Each row is a point on a landscape with many valleys, with its height.
From any point a ball rolls to the lowest of the 2 points nearest to it. It stops when none of these is lower. Distance is the straight distance between rows; heights are no part of it.
k292 (h 256): [108 124 90 106 152 167 136 149 193 117 129 152 148 137 147 119 186 160 95 100]
k497 (h 78): [86 102 139 111 110 69 114 95 130 111 82 67 71 129 132 155 92 58 135 151]
k638 (h 387): [115 143 96 152 147 142 193 113 139 57 128 154 126 152 164 133 138 152 121 134]
k853 (h 615): [92 99 134 152 118 149 115 111 149 160 93 132 191 123 59 103 119 145 171 155]
k137 (h 416): [110 107 86 169 141 89 102 65 159 85 136 116 91 132 178 126 144 156 121 139]
k843 (h 465): [171 177 136 152 136 175 137 200 121 172 163 164 122 141 162 120 134 99 110 131]
k295 (h 424): [105 140 95 194 160 144 98 109 134 104 165 126 53 124 184 146 126 85 80 135]
k160 (h 456): [102 169 120 184 175 112 150 138 119 78 138 118 77 123 171 179 105 37 61 110]
k962 (h 150): [172 162 162 102 143 66 181 94 108 104 164 130 114 82 134 99 70 178 105 164]
k920 (h 527): [102 175 113 70 154 66 188 91 158 104 157 121 54 121 160 162 152 146 108 121]
k664 (h 85): [116 93 109 105 133 201 98 177 117 135 150 169 114 156 87 77 138 109 152 151]
k205 (h 300): [114 43 91 148 127 177 66 125 87 117 94 111 118 173 140 154 165 91 100 115]
k646 (h 479): [177 142 159 124 81 172 114 184 87 146 124 146 215 136 124 132 112 115 160 76]
k45 (h 455): [137 163 133 139 156 101 126 124 182 135 157 101 47 110 177 147 134 86 93 101]
k147 (h 309): [187 131 141 93 124 151 143 159 125 146 159 138 187 139 173 61 116 162 160 128]
k498 (h 499): [104 170 127 103 170 56 198 112 117 56 131 131 77 150 176 211 129 65 106 68]
k299 (h 317): [115 121 150 138 119 82 92 78 129 163 145 100 35 109 114 136 96 111 167 162]
k695 (h 600): [110 179 139 113 156 86 191 129 186 139 124 117 121 102 112 101 135 131 118 162]
k709 (h 273): [126 156 136 112 86 183 60 152 121 184 160 143 194 106 121 125 138 155 158 93]
k722 (h 497): [194 139 161 168 99 171 110 171 119 144 141 151 178 137 161 141 111 117 140 68]
k611 (h 579): [136 136 139 133 99 126 138 152 172 145 100 126 223 113 105 108 131 153 118 110]
k12 (h 351): [149 109 98 63 132 154 153 146 113 97 152 165 147 145 157 104 166 210 110 119]
k390 (h 517): [107 76 69 179 163 82 80 69 136 153 136 157 106 157 105 102 115 168 156 175]
k798 (h 369): [108 105 151 69 86 97 106 142 134 145 93 107 59 124 131 171 85 94 105 93]
k906 (h 399): [178 109 103 118 128 154 137 160 101 134 119 132 116 166 193 151 179 147 87 112]
k462 (h 379): [117 75 162 61 86 107 114 119 126 142 92 112 76 128 138 145 49 122 143 108]
k272 (h 198): [108 132 159 127 93 87 73 83 168 170 122 82 94 80 97 162 122 133 146 100]
k19 (h 245): [166 177 172 134 121 98 164 135 148 128 155 126 156 98 126 83 77 130 151 137]
k864 (h 442): [146 167 122 161 161 123 143 117 160 99 173 131 46 126 196 140 125 108 109 118]
k371 (h 403): [108 85 92 161 143 73 113 49 150 94 120 119 121 121 143 110 128 190 123 153]
k850 (h 404): [115 53 94 143 165 157 92 125 128 165 100 119 108 193 131 110 168 92 162 155]
k607 (h 605): [120 116 158 116 107 160 119 128 120 176 100 118 239 118 80 103 118 156 177 140]
k360 (h 447): [158 72 121 151 121 150 102 106 152 135 133 129 141 146 161 89 133 181 163 126]
k337 (h 513): [93 110 103 192 155 179 78 128 139 183 116 104 128 138 163 159 157 83 73 118]
k330 (h 345): [123 159 159 159 111 145 80 113 147 151 179 135 73 91 100 122 98 119 175 130]
k544 (h 262): [131 150 106 148 182 179 197 171 126 94 134 170 125 170 182 157 153 95 95 95]
k560 (h 630): [94 84 94 96 137 147 160 139 129 108 88 151 174 148 86 92 152 169 113 165]
k582 (h 458): [90 118 141 111 147 111 131 114 183 95 130 103 42 117 113 109 98 68 147 126]
k756 (h 552): [135 164 105 137 137 125 139 134 156 126 164 155 91 122 160 112 149 169 107 150]
k173 (h 437): [153 50 99 103 143 141 114 116 133 136 113 115 124 174 163 101 180 169 142 133]
k372 (h 535): [164 120 119 196 133 157 132 162 109 97 115 147 140 151 181 169 124 101 72 73]
k790 (h 686): [97 118 75 113 168 155 179 112 93 88 111 127 135 199 207 182 201 111 111 140]
k604 (h 178): [89 139 115 155 136 87 163 102 174 51 86 96 129 124 137 149 120 86 106 118]
k33 (h 302): [114 160 103 113 150 146 165 149 189 81 147 169 157 127 146 125 158 164 99 83]
k793 (h 426): [146 89 122 57 111 136 93 149 45 180 145 133 137 138 61 93 153 154 147 172]
k884 (h 525): [96 60 63 155 143 103 85 95 116 146 115 167 131 158 88 109 138 182 129 170]
k257 (h 425): [123 139 133 174 102 151 109 131 128 159 128 140 131 123 106 122 121 135 144 159]
k343 (h 474): [84 99 67 154 203 182 108 123 123 120 146 124 96 169 205 145 174 91 86 142]
k120 (h 601): [149 186 124 173 138 117 147 167 133 110 149 162 95 116 149 157 125 105 69 101]
k506 (h 584): [89 170 88 133 162 118 209 125 152 116 97 140 153 155 161 158 184 133 98 148]
k31 (h 586): [136 170 133 126 148 101 198 138 166 157 111 126 170 122 139 103 148 160 114 167]
k511 (h 591): [186 174 173 148 145 45 182 150 154 104 131 136 116 113 160 143 112 107 125 75]
k24 (h 381): [155 151 121 113 117 169 127 197 135 97 161 180 181 134 142 92 121 127 114 78]
k143 (h 117): [119 133 153 180 106 143 85 100 189 154 113 101 155 103 115 144 130 121 156 94]
k195 (h 607): [162 141 189 109 108 66 137 169 146 105 118 129 102 108 118 157 75 72 123 46]
k558 (h 565): [147 161 137 143 110 132 131 173 165 161 119 142 183 122 128 128 148 136 100 107]
k663 (h 169): [113 103 119 162 126 156 91 118 205 139 116 119 158 127 134 113 152 139 125 97]
k23 (h 237): [143 130 142 177 83 176 63 112 102 174 120 129 152 114 136 186 142 166 159 108]
k80 (h 501): [64 163 80 143 177 87 138 82 141 93 147 117 66 139 181 153 165 98 112 180]
k526 (h 168): [131 146 206 91 110 92 128 87 124 148 137 94 148 69 72 116 51 129 172 132]
k680 (h 204): [113 174 189 106 111 121 100 84 119 145 164 110 180 53 79 108 58 142 206 118]
k150 (h 510): [106 175 146 183 124 159 88 133 153 202 135 118 108 96 115 168 142 94 116 124]
k817 (h 516): [185 114 145 167 123 176 119 195 93 134 119 151 157 153 154 165 129 90 85 59]
k711 (h 358): [126 121 91 163 140 149 151 112 151 51 127 146 129 151 193 149 144 147 104 93]
k171 (h 278): [74 153 93 167 181 135 172 101 157 58 118 115 142 161 193 162 154 74 110 133]
k603 (h 480): [111 146 141 190 134 174 75 105 106 203 133 143 112 122 110 163 132 134 210 159]
k692 (h 490): [152 74 122 99 130 145 157 148 78 141 91 109 112 177 113 105 167 119 143 181]
k321 (h 594): [124 140 153 120 118 120 112 108 164 175 138 119 214 91 100 82 114 171 149 135]
k69 (h 374): [137 84 126 141 140 108 81 75 145 176 146 144 165 114 107 83 123 210 151 154]
k92 (h 319): [84 132 88 155 188 184 173 140 134 75 114 139 138 169 180 165 157 80 82 106]
k968 (h 366): [113 165 139 120 112 135 118 149 193 100 161 142 165 90 91 79 101 122 131 98]
k770 (h 512): [162 145 129 171 123 120 198 149 108 114 97 141 147 156 159 128 119 133 117 162]
k882 (h 206): [133 95 112 65 155 147 151 139 83 144 141 161 165 139 94 58 132 182 129 192]
k618 (h 177): [138 71 109 56 186 141 158 126 113 145 140 147 143 163 112 58 156 177 156 179]
k359 (h 534): [109 51 83 138 158 102 131 81 103 132 89 143 158 159 109 100 138 187 124 189]
k924 (h 576): [117 165 133 70 125 85 139 165 152 116 136 136 48 104 119 159 113 97 75 91]
k930 (h 461): [115 88 88 117 195 194 132 150 117 133 127 110 96 177 186 144 185 83 84 118]
k938 (h 333): [143 165 176 178 96 128 112 126 145 127 133 114 101 97 112 164 85 80 140 91]
k460 (h 666): [104 106 87 172 135 127 111 119 132 110 76 102 162 161 193 166 172 106 79 135]
k762 (h 290): [116 137 113 197 111 104 85 104 146 115 109 93 118 115 166 177 133 96 72 106]
k273 (h 326): [110 153 153 84 101 101 123 122 130 93 169 138 124 68 59 82 55 137 123 132]
k193 (h 451): [170 68 155 71 120 148 69 120 100 179 135 83 136 139 86 122 179 135 200 103]
k891 (h 562): [156 159 145 90 136 61 175 118 163 65 162 142 137 92 142 119 100 178 111 78]
k77 (h 582): [161 193 159 158 105 94 125 179 150 141 138 157 172 99 116 144 117 114 102 75]
k649 (h 452): [124 115 143 118 105 219 71 156 47 169 132 148 123 139 81 158 142 118 192 133]
k61 (h 412): [121 102 93 113 158 171 194 119 114 73 127 157 123 181 164 115 153 160 146 148]
k823 (h 280): [153 208 169 138 100 111 131 158 124 141 174 146 142 90 110 106 76 106 151 123]
k851 (h 457): [162 123 147 109 96 177 118 168 77 179 134 136 151 145 117 112 134 130 163 153]
k681 (h 482): [153 113 147 145 117 191 104 153 97 210 103 105 131 154 139 166 167 99 148 131]
k262 (h 498): [148 181 155 169 123 93 178 133 137 141 121 114 96 118 133 129 104 99 129 171]
k415 (h 545): [163 160 132 121 125 103 175 133 130 90 151 159 171 109 143 101 104 194 104 124]
k900 (h 432): [132 125 145 167 96 169 157 165 119 113 88 140 183 141 91 116 101 106 139 140]
k408 (h 306): [140 204 175 160 84 143 108 150 107 134 162 143 137 82 93 151 77 101 161 106]
k841 (h 549): [162 127 128 121 131 141 177 177 125 169 81 118 162 170 153 136 173 118 107 144]
k727 (h 441): [157 117 146 46 91 152 102 173 78 156 131 95 172 128 70 108 165 109 146 116]
k457 (h 320): [51 135 83 103 140 64 140 78 138 59 127 119 63 115 122 155 140 131 95 150]
k264 (h 279): [162 161 145 132 132 135 150 143 168 134 167 141 151 117 157 67 110 148 153 136]
k476 (h 298): [119 61 76 136 133 136 124 112 72 75 85 110 128 192 183 146 170 119 119 164]
k800 (h 596): [170 175 183 129 92 65 121 157 146 113 145 135 155 85 106 140 82 108 129 51]
k710 (h 420): [188 129 126 34 107 132 146 194 67 111 150 139 189 143 133 80 138 140 121 95]
k861 (h 507): [159 104 135 185 114 142 145 113 94 160 99 116 131 164 161 117 122 131 165 188]
k886 (h 472): [147 157 140 73 82 177 89 153 42 169 153 127 215 119 127 105 112 138 197 95]
k848 (h 676): [100 129 72 146 158 130 147 115 114 95 99 116 155 174 217 185 192 115 80 137]
k491 (h 239): [112 104 102 124 147 141 152 123 94 109 143 181 133 133 91 69 107 181 128 203]
k943 (h 430): [126 77 136 73 118 157 102 156 97 160 101 101 136 148 35 120 180 96 153 136]
k744 (h 515): [92 183 106 116 168 86 186 94 147 99 155 120 46 135 176 160 151 107 117 154]
k557 (h 433): [98 109 107 178 172 158 128 103 196 76 133 127 99 140 157 100 128 95 141 120]
k719 (h 505): [113 119 103 171 141 105 68 88 156 174 167 149 71 125 110 107 129 158 160 160]
k992 (h 561): [163 181 128 95 120 97 158 150 98 107 172 171 213 102 140 64 83 172 105 119]
k30 (h 281): [102 156 145 136 119 182 81 126 107 170 169 159 169 102 86 94 101 140 225 145]
k424 (h 152): [139 53 98 64 180 133 126 138 109 149 134 139 100 179 80 69 168 135 176 165]
k118 (h 662): [101 134 159 149 146 87 95 63 151 204 131 105 118 93 66 131 107 145 201 162]
k863 (h 392): [128 110 134 139 125 139 64 94 131 211 147 139 171 117 106 115 137 191 194 138]
k348 (h 632): [129 161 155 178 90 76 152 128 142 122 76 101 144 107 101 168 104 91 105 121]
k960 (h 260): [128 158 138 126 113 71 126 127 192 140 121 106 124 90 127 146 138 135 87 92]
k717 (h 393): [108 77 79 170 162 129 105 102 127 144 111 135 103 183 158 104 155 117 159 184]
k712 (h 522): [82 178 160 174 113 165 90 127 156 174 126 122 121 89 70 166 123 87 151 126]
k65 (h 350): [161 89 121 90 159 166 138 175 97 108 112 84 111 152 128 162 187 70 61 69]
k566 (h 446): [107 114 123 151 156 113 116 88 206 98 147 114 76 119 136 91 119 115 155 123]
k565 (h 324): [129 138 103 178 124 106 119 110 158 68 128 125 112 121 181 166 135 127 71 78]
k925 (h 318): [152 174 150 103 135 106 144 114 112 172 173 142 190 89 126 59 92 172 124 179]
k871 (h 349): [138 183 173 90 116 84 127 98 94 160 170 126 170 56 87 83 64 155 119 166]
k726 (h 460): [202 125 156 84 101 176 98 192 67 168 152 114 132 142 131 144 160 97 122 83]
k573 (h 287): [140 36 90 118 109 134 95 117 70 100 87 105 112 177 136 140 171 136 116 140]
k981 (h 346): [101 134 119 133 121 88 145 101 125 79 138 133 54 107 101 113 94 129 118 172]
k227 (h 518): [119 196 125 126 174 102 221 104 168 79 165 157 102 143 169 175 148 116 126 77]
k451 (h 54): [138 136 161 175 120 118 140 108 192 139 108 92 151 114 129 114 110 114 157 124]
k504 (h 354): [115 138 165 122 97 113 96 130 148 134 117 95 66 99 106 178 86 65 117 79]
k428 (h 397): [133 100 122 193 137 209 73 127 141 130 161 143 94 138 157 121 115 105 128 104]
k397 (h 49): [84 84 123 69 119 72 133 108 114 99 81 93 59 148 167 151 83 86 127 149]
k146 (h 195): [126 141 198 78 102 81 131 106 134 184 113 80 113 84 89 143 73 120 166 130]
k634 (h 631): [98 125 106 162 143 192 148 179 125 120 96 147 130 154 119 136 142 78 84 142]
k259 (h 638): [121 115 117 93 132 160 169 164 145 98 111 153 195 140 106 81 131 158 125 134]
k478 (h 386): [130 82 156 90 102 87 117 88 136 90 124 100 59 108 123 119 57 125 149 112]
k303 (h 548): [146 168 133 159 143 133 137 161 188 169 132 129 140 123 162 131 156 115 99 107]
k755 (h 151): [167 103 134 82 166 202 155 190 105 116 140 118 90 167 131 113 165 71 120 115]
k697 (h 648): [116 102 117 153 100 161 114 155 121 158 62 116 172 151 110 162 163 106 97 126]
k466 (h 120): [103 76 85 97 159 174 122 160 116 136 122 161 98 171 86 89 167 117 141 166]
k315 (h 295): [56 130 80 134 144 102 165 74 143 39 126 146 102 125 111 133 130 157 110 153]
k627 (h 410): [103 117 105 178 131 133 121 113 150 135 109 131 117 140 129 113 139 125 131 168]
k939 (h 269): [101 131 92 122 122 133 128 133 123 105 154 182 124 111 93 86 123 189 101 175]
k313 (h 106): [155 140 172 65 139 42 199 105 109 91 121 119 119 87 116 128 68 158 93 133]
k643 (h 261): [93 144 111 184 118 91 86 95 159 158 104 90 109 115 143 164 159 105 89 147]
k632 (h 448): [169 143 161 54 94 176 77 174 64 164 153 94 161 121 93 133 161 92 170 80]
k406 (h 635): [131 173 128 180 173 106 198 156 162 94 99 143 152 145 160 163 143 77 92 90]
k437 (h 593): [140 95 141 67 94 162 103 136 55 136 133 136 224 121 84 71 95 157 159 133]
k821 (h 415): [119 57 107 113 164 150 105 137 107 169 84 92 100 184 106 128 194 66 142 160]
k668 (h 459): [175 80 131 133 99 180 82 129 104 138 161 147 127 147 150 92 122 169 174 126]
k456 (h 414): [115 126 110 193 129 155 80 112 143 108 166 142 52 118 143 126 111 104 113 128]
k238 (h 342): [109 170 122 101 134 118 154 145 195 78 160 153 156 97 108 90 122 155 109 100]
k789 (h 577): [121 124 146 95 133 68 115 88 189 147 149 98 85 91 118 100 117 157 134 128]
k868 (h 494): [108 121 117 194 149 155 58 98 150 197 156 141 82 133 117 132 137 114 177 145]
k136 (h 587): [132 141 127 82 91 147 107 133 73 149 153 148 245 103 109 68 89 164 134 123]
k593 (h 481): [154 189 140 167 138 140 170 165 138 151 149 150 98 135 149 110 119 99 127 170]
k831 (h 384): [108 148 143 146 124 110 177 120 141 95 117 132 139 103 73 91 81 130 127 176]
k652 (h 227): [94 137 118 136 104 75 93 98 181 146 111 98 98 94 104 149 147 137 89 123]
k39 (h 611): [117 167 104 177 117 155 120 164 126 104 144 167 97 114 121 150 123 111 58 120]
k344 (h 696): [143 108 102 89 168 153 198 143 101 95 94 111 134 194 185 176 198 101 109 103]
k261 (h 274): [138 57 94 158 94 151 67 108 77 137 113 139 111 162 133 140 146 163 136 145]
k527 (h 454): [100 153 143 132 98 162 93 126 62 190 117 147 191 99 73 147 125 179 180 166]
k669 (h 313): [150 51 129 125 117 197 78 145 97 129 109 95 120 155 124 155 161 89 112 78]
k993 (h 439): [98 145 111 163 158 103 104 109 122 82 152 94 46 118 187 174 111 52 69 123]
k152 (h 462): [134 92 143 63 105 168 59 131 95 185 140 113 194 125 91 108 156 161 198 100]
k568 (h 363): [109 143 155 104 130 78 166 109 116 118 135 120 83 89 72 100 70 132 122 192]
k500 (h 201): [165 141 120 158 148 114 173 110 168 129 124 116 129 149 206 115 150 159 134 142]
k812 (h 113): [129 122 148 162 145 85 165 78 179 135 103 86 139 120 141 97 116 139 152 166]
k311 (h 421): [161 157 136 159 83 100 120 144 131 70 152 158 125 95 123 137 90 146 92 81]
k14 (h 500): [159 99 127 149 127 143 187 135 86 122 83 122 141 171 152 107 125 131 141 186]
k270 (h 192): [130 163 124 142 126 44 161 108 117 89 106 95 77 124 178 178 121 93 92 138]
k221 (h 334): [77 114 112 83 111 77 133 109 124 77 116 120 43 109 97 136 95 120 101 150]
k336 (h 484): [168 80 125 75 121 149 158 162 86 99 103 113 129 164 113 115 159 130 126 134]
k610 (h 376): [156 133 94 90 137 143 178 157 113 120 133 160 141 162 181 152 185 187 93 112]
k224 (h 307): [103 115 114 127 136 55 89 73 150 146 138 98 32 117 141 129 126 121 134 163]
k978 (h 575): [157 180 154 96 150 42 204 131 152 91 143 137 114 109 149 143 115 146 114 93]
k99 (h 394): [127 109 145 137 93 107 90 89 156 86 150 122 84 91 99 114 76 143 145 107]
k716 (h 323): [96 135 104 97 105 142 77 138 124 179 160 165 183 102 77 79 139 186 126 151]
k545 (h 213): [120 100 109 111 134 174 100 152 187 136 142 149 158 138 127 83 158 154 133 110]
k979 (h 620): [133 140 114 161 105 184 120 182 104 119 126 168 128 140 117 143 126 107 79 126]
k845 (h 464): [103 107 147 56 120 89 155 137 172 73 103 115 83 119 112 138 81 100 117 77]
k64 (h 642): [98 150 146 190 109 98 134 102 143 128 82 83 116 118 111 153 105 63 133 156]
k953 (h 656): [101 129 147 193 119 100 96 59 132 180 98 95 125 112 99 157 117 129 195 163]
k442 (h 205): [154 163 188 68 130 68 171 143 164 123 147 111 126 93 112 91 65 104 148 109]
k802 (h 362): [86 111 90 173 145 71 119 69 108 84 130 129 66 136 125 113 102 122 142 202]
k563 (h 530): [144 125 123 161 145 173 115 159 156 180 116 118 138 147 175 146 166 107 82 105]
k795 (h 409): [110 84 109 161 146 143 57 91 115 203 120 152 146 147 81 145 131 171 219 137]
k550 (h 329): [186 76 140 96 125 171 115 173 114 113 117 98 138 154 135 144 167 100 97 57]
k629 (h 92): [94 133 127 58 141 72 177 135 127 99 92 108 54 149 171 172 103 75 109 120]
k933 (h 165): [105 146 155 158 104 130 62 83 157 170 136 113 136 79 90 158 124 162 185 105]
k277 (h 355): [155 85 126 101 138 134 105 94 108 140 162 156 182 113 128 59 108 219 131 161]
k402 (h 118): [161 87 131 97 134 211 98 176 104 140 161 140 93 160 125 94 148 95 148 123]
k407 (h 357): [134 151 151 210 127 152 115 141 146 113 131 123 110 112 132 164 89 62 100 78]
k754 (h 588): [119 194 118 117 148 93 161 151 155 88 158 158 73 107 137 169 139 116 66 85]
k617 (h 622): [84 79 106 149 132 150 128 127 138 131 89 151 162 151 60 87 125 134 152 174]
k472 (h 196): [163 135 124 102 175 190 182 206 110 115 137 159 122 171 161 134 159 88 102 100]
k55 (h 388): [140 91 121 162 134 86 114 61 137 167 114 117 151 117 135 107 130 203 127 171]
k706 (h 467): [100 185 110 114 143 79 229 96 139 82 138 152 141 127 138 169 151 177 97 121]
k944 (h 259): [137 83 119 156 88 158 58 108 90 184 114 129 140 139 125 162 157 177 155 128]
k694 (h 200): [120 172 163 161 102 166 69 112 131 168 131 120 168 75 115 180 126 161 195 94]
k926 (h 654): [145 145 131 117 149 134 209 175 150 89 102 162 204 153 136 115 141 142 125 102]
k369 (h 486): [65 129 67 168 196 143 116 102 137 102 147 133 88 165 197 140 172 89 112 171]
k549 (h 144): [105 147 142 79 147 56 194 117 153 120 94 87 71 123 134 138 112 98 119 153]
k703 (h 330): [137 156 172 156 105 105 112 96 118 159 156 110 65 94 110 129 83 123 180 160]
k256 (h 473): [175 65 129 30 125 132 100 132 96 134 154 104 164 133 100 62 160 170 151 119]
k613 (h 703): [136 89 97 70 169 142 167 129 101 102 104 84 100 179 156 156 224 101 109 122]
k418 (h 183): [125 151 117 128 127 49 182 85 123 67 118 108 94 117 163 162 116 148 97 134]
k134 (h 299): [118 109 96 100 96 154 91 151 100 136 147 173 160 122 91 85 133 192 111 149]
k740 (h 389): [112 130 144 124 117 58 140 79 133 145 108 108 147 76 78 121 106 180 86 172]
k44 (h 618): [153 152 170 145 102 46 146 142 141 117 89 103 115 106 117 181 98 81 100 72]
k600 (h 407): [142 133 135 168 84 132 96 117 149 92 152 140 123 100 119 120 95 155 124 103]
k492 (h 243): [131 166 154 145 85 167 75 137 153 149 163 137 186 90 117 122 109 140 165 78]
k88 (h 244): [112 179 165 126 120 139 111 110 120 173 171 134 174 78 82 81 78 137 202 161]
k157 (h 649): [94 135 150 199 116 114 97 76 137 147 106 85 95 114 115 163 106 71 172 149]
k959 (h 468): [169 119 144 97 72 166 126 192 65 115 120 150 198 143 96 115 111 124 130 103]
k414 (h 423): [130 51 115 112 139 160 57 116 92 181 121 141 130 165 61 138 145 144 219 123]
k598 (h 405): [188 120 123 71 114 158 130 200 107 98 152 159 168 150 155 107 149 140 109 65]
k729 (h 574): [141 172 138 102 101 106 121 133 119 120 166 145 231 81 115 64 75 164 119 106]
k684 (h 224): [78 136 101 172 145 89 164 85 139 41 93 102 139 144 167 148 130 94 121 164]
k747 (h 550): [165 90 112 187 105 170 103 134 88 117 106 122 125 164 187 165 132 108 97 110]
k249 (h 431): [141 49 123 122 116 167 73 122 58 155 112 116 97 172 77 147 156 110 179 138]
k932 (h 174): [158 135 189 42 118 68 165 159 138 151 123 116 101 112 132 120 58 108 141 101]
k503 (h 331): [125 177 184 100 70 114 97 141 111 132 150 123 104 72 74 165 64 103 153 84]
k333 (h 157): [137 136 122 149 155 79 179 75 169 113 122 101 119 126 178 110 135 168 135 161]
k936 (h 566): [117 137 103 127 157 132 186 144 162 148 86 123 159 158 164 129 185 137 108 157]
k207 (h 471): [167 154 165 144 100 186 114 166 88 206 116 123 166 140 137 163 143 116 166 131]
k488 (h 657): [112 110 98 169 90 125 121 128 127 126 69 122 162 139 132 155 156 144 78 139]
k670 (h 585): [124 141 159 105 135 86 129 93 180 151 151 111 154 79 95 76 102 163 140 144]
k433 (h 375): [117 86 93 117 147 191 128 175 114 94 96 130 139 160 137 160 171 96 51 77]
k807 (h 614): [155 184 135 175 154 61 201 144 143 107 103 138 134 137 176 165 144 109 101 108]
k510 (h 348): [139 175 111 122 151 159 159 188 150 78 170 199 151 132 149 124 137 132 93 68]
k296 (h 303): [154 106 128 115 87 184 69 165 118 161 134 138 160 131 127 138 159 150 112 81]
k163 (h 436): [140 136 138 139 94 76 139 125 132 48 123 127 86 103 120 155 78 120 94 85]
k639 (h 445): [166 52 121 96 122 148 77 128 111 170 123 103 112 159 132 120 186 147 148 117]
k286 (h 411): [99 123 117 179 162 186 133 143 189 88 121 131 133 133 140 124 120 74 100 92]
k331 (h 286): [137 156 155 114 128 143 130 121 85 199 164 143 192 105 108 65 93 159 167 194]
k553 (h 438): [123 115 138 76 109 166 85 139 32 204 130 138 170 126 64 131 146 162 194 163]
k984 (h 301): [111 146 122 107 115 120 105 115 128 112 181 164 148 83 85 62 85 178 122 151]
k400 (h 347): [102 159 182 125 88 120 93 101 107 140 125 103 97 70 66 182 78 121 190 113]
k601 (h 413): [102 146 111 131 130 67 175 93 146 112 92 117 152 104 115 134 138 180 75 164]
k913 (h 325): [117 101 126 130 117 217 57 164 133 178 137 138 146 127 111 145 157 116 109 82]
k455 (h 477): [188 68 136 44 123 132 144 138 87 86 136 97 141 142 107 86 163 157 139 118]
k233 (h 569): [136 165 151 79 115 90 128 145 154 127 168 127 50 93 119 118 97 119 114 120]
k941 (h 197): [153 116 168 31 130 71 173 131 124 138 126 119 73 119 158 120 61 141 128 130]
k570 (h 496): [117 144 130 201 122 180 88 131 110 209 113 114 118 131 146 179 153 91 113 140]
k777 (h 417): [159 70 113 99 112 128 107 123 61 175 119 139 138 144 108 107 150 197 123 178]
k34 (h 378): [78 99 57 188 151 98 86 88 109 97 124 144 91 166 153 126 142 118 131 194]
k954 (h 449): [120 142 142 140 72 174 116 163 95 130 117 156 196 118 73 119 98 134 143 134]
k191 (h 370): [137 154 167 105 119 74 146 94 110 132 133 125 172 64 75 102 72 171 85 167]
k975 (h 434): [121 143 103 135 140 92 207 92 113 94 103 138 160 129 147 141 138 199 88 166]
k858 (h 443): [140 158 143 143 106 183 112 168 120 167 159 159 137 129 121 99 118 118 151 149]
k819 (h 288): [84 119 101 182 140 61 73 65 152 165 119 97 87 130 136 139 143 106 142 176]
k702 (h 640): [121 98 120 132 123 184 135 179 93 142 68 117 142 166 103 152 160 67 93 135]
k745 (h 571): [135 126 149 64 135 67 152 94 173 95 149 108 93 90 134 107 94 169 121 106]
k375 (h 408): [123 146 138 174 118 129 180 140 146 64 102 139 143 125 101 107 85 102 131 142]
k307 (h 427): [122 82 83 103 155 160 148 127 127 109 116 138 114 178 161 119 186 154 127 142]
k524 (h 182): [132 132 173 92 116 50 167 106 148 148 92 77 100 104 113 136 89 112 125 146]
k725 (h 532): [183 143 147 165 125 142 172 183 116 154 87 136 167 164 156 143 138 97 119 125]
k9 (h 440): [100 82 112 156 108 198 72 138 67 163 101 144 112 157 81 161 145 104 152 147]
k72 (h 332): [164 108 113 75 137 144 136 136 133 132 158 146 171 136 166 69 144 206 133 129]
k791 (h 149): [133 146 142 113 127 50 142 135 118 115 101 91 57 136 179 188 109 61 87 109]
k124 (h 470): [105 165 146 147 73 140 102 127 85 157 132 147 185 80 62 134 98 165 142 154]
k82 (h 450): [125 120 143 105 123 79 147 123 157 50 108 105 70 126 151 158 87 81 110 66]
k739 (h 444): [133 96 85 90 182 195 148 141 135 111 151 139 93 174 189 135 195 131 109 99]
k738 (h 385): [123 153 144 157 125 159 114 152 200 98 148 139 143 101 112 109 104 94 119 76]
k999 (h 380): [136 125 140 202 119 203 88 141 133 130 136 133 130 125 141 153 104 91 114 83]
k803 (h 476): [117 170 132 153 181 78 177 127 132 57 129 120 82 135 185 187 115 45 91 81]
k293 (h 492): [92 176 115 103 149 88 226 75 164 56 153 145 120 134 139 169 138 146 125 87]
k112 (h 529): [190 151 141 162 111 106 175 162 108 98 128 164 168 131 153 122 101 160 117 123]
k679 (h 264): [60 100 64 159 149 112 145 76 129 44 100 136 140 156 147 133 144 143 122 168]
k269 (h 406): [147 110 112 132 127 118 141 122 117 170 115 134 144 139 147 106 152 192 117 182]
k748 (h 466): [109 150 153 170 115 212 90 138 89 169 117 144 145 119 95 168 127 121 204 140]
k235 (h 435): [119 69 119 102 151 150 86 121 90 189 137 162 164 156 51 89 119 157 202 164]
k731 (h 125): [67 136 119 127 138 68 133 106 156 75 86 73 97 125 139 162 122 47 100 143]
k750 (h 539): [118 169 102 109 148 86 166 93 167 106 170 140 82 110 166 135 157 189 105 133]
k174 (h 463): [138 157 154 72 105 201 83 165 51 180 137 120 189 119 111 140 139 116 219 105]
k989 (h 422): [134 72 132 100 147 163 99 147 100 158 104 77 95 156 69 137 191 55 134 127]
k357 (h 145): [117 126 137 62 134 55 198 84 107 64 117 115 70 116 139 148 84 153 106 136]
k742 (h 469): [138 71 124 55 119 155 81 140 116 165 146 130 178 137 89 67 149 161 168 119]
k250 (h 563): [153 180 142 124 120 101 118 135 162 147 187 131 72 93 145 110 119 141 118 133]

Where does a ball stop that starts at each point below?
k227 | k526
k82 | k938
k157 | k570
k692 | k652
k802 | k397
k959 | k397
k390 | k69
k710 | k451
k557 | k451
k124 | k397
k293 | k526
k488 | k652
k80 | k652
k360 | k652
